Points, in no order, along strands that fork, close into loops and pass close to each other.
In the rows, 128 means zero.
Points whose rows are less than 40.6 apart are linked; no others are. Some points are linked to none.
gar: [104 135 128 151 139 105 129 158 106  58]
fug: [123 141 126 121 133  92 149 120 138 118]
malu: [131  86 129 143  72 130 147 167 159 158]
zev: [116 124 119 135 125  76 146 153 112  85]
Refes: [114 170 119  99 149  94 157  88 125 118]
belef: [121 138 139 141 127 134 123 123 161 128]
tili: [124 125 139 143 110 131 129 131 169 138]
zube: [115 129 140 159 128 142 117 149 145  98]
zim: [112 121 148 154 174 192  68 142  93  91]
sodur: [116 123 149 162  98 172 101 138 177 141]
mabiz: [155  62 105 128  47 148 157 202 119 179]
rufat: [192  90  99 104  88  87 161 142 121 182]
sofik: [115 183 127 100 170 148 129  65 118 128]
ful: [108 140 130 152 146 125 122 150 110  63]
Vedil: [139  99 121 132 103  86 151 157 134 127]
Mavon: [119 166 137 121 169 164 103  87 127 128]
fofa: [125 109 141 144  83 144 129 138 182 165]
Pipel: [150 114 122 110 109  85 158 122 153 165]
fod: [163 107 112 104 107  75 161 125 137 169]
fusi: [180  98 105 103  98  77 162 134 125 174]
Sim: [118 131 148 157 115 168  99 133 166 131]
nuz: [125 140 155 151 134 193  68 114 155 143]
bur: [157  87 114 123  92  87 157 158 128 147]
sut: [114 182 124  99 164 129 142  69 122 122]
delag: [126 143 151 144 107 166  98 107 186 164]
gopuz: [115 147 127 125 141 100 142 124 130 102]
fab: [112 135 139 162 153 159  99 150 118  74]
Sakun: [173  75 106 120  65 121 160 166 133 186]
nesod: [125 157 120  99 140  81 161  92 138 138]
sisu: [115 176 130  98 180 168 114  62 101 130]
Rar: [113 159 132 132 162 144 116 113 117  96]
budi: [172  67 101 123  58 129 158 187 116 175]
satu: [134 129 129 120 119  99 149 117 161 151]
laz: [111 168 128 119 168 143 124  97 109 100]
Leva: [158  92 100 121 100  56 153 165  93 124]
Kadip: [111 178 120  99 158 110 153  79 115 113]
ked: [158 112 103  99 116  51 163 130 112 144]
binul: [110 108 148 163  77 174 112 155 180 149]
kego: [124 117 139 144  96 137 130 134 177 154]
febim: [127 137 117 110 130  69 159 123 123 119]
rero: [136 146 118  92 133  70 166  96 139 151]
Suru: [111 121 146 142 184 191  67 130  82  98]
manur: [113 125 146 170 149 180  82 155 121  81]
dani: [120 165 137 125 153 146 114  95 145 128]
duse: [109 175 124 110 171 142 131  85  95  96]
Las: [110 135 143 115 192 193  76  95  78 126]
bine: [110  95 143 157  61 166 127 167 178 162]
todit: [170  86 101 117  93  70 157 162 106 142]
Dut: [119 150 140 138 140 145 115 112 155 127]
Ralez: [112 160 132 100 188 181 102  68  81 129]
kegi: [115 119 150 163 160 196  64 147 111  96]
fol: [140 123 109 104 123  52 161 131 109 125]
rapaz: [110 146 138 104 191 188  91  77  75 130]
pufav: [110 130 143 129 190 190  75 113  76 108]
Vekib: [111 134 137 158 144 143 111 149 124  76]
Rinu: [136  98 109 129 106  62 151 167 104 104]
vina: [122 153 147 115 177 191  72  81 113 146]
Mirel: [108 132 121 138 132  84 141 153 105  69]
liba: [193  82  97 109  73 107 160 155 119 187]
dofep: [112 152 130 132 147 120 131 124 127  94]
soko: [130 111 118 128 114  71 151 155 118 106]
Pela: [120  97 138 144  63 155 133 154 181 177]

A piece is all that can be reached along the links. How many separate loops has the piece of each point below (a circle has one, a figure eight two, a Y none), and how many tips (points with one link)?
fusi -> loops 0, tips 2
Mirel -> loops 1, tips 2
Mavon -> loops 0, tips 2
laz -> loops 0, tips 2

A fork is a point with three links, a tip a point with one. Leave the first point through the second and follow the links. Name the first fork or tip that comes.
tili / belef -> Mavon
todit / Leva -> soko
gopuz / dofep -> duse
laz / Rar -> ked
Pela / bine -> Sim
sisu / sofik -> rero

A tip is a point with one link. Name the tips that can be reached along the links from each point below, in the order of the rows.
ful -> zube, rero
fol -> ked, duse
kego -> Mavon, Sim
liba -> mabiz, satu

Name the points in between on the shortest way along the links from the first point to the second, in order.
duse / fug -> laz, Rar, dofep, gopuz
Pipel / rufat -> fod, fusi
binul / tili -> bine, Pela, fofa, kego
nesod / sut -> Refes, Kadip
dani / fofa -> Dut, belef, tili, kego
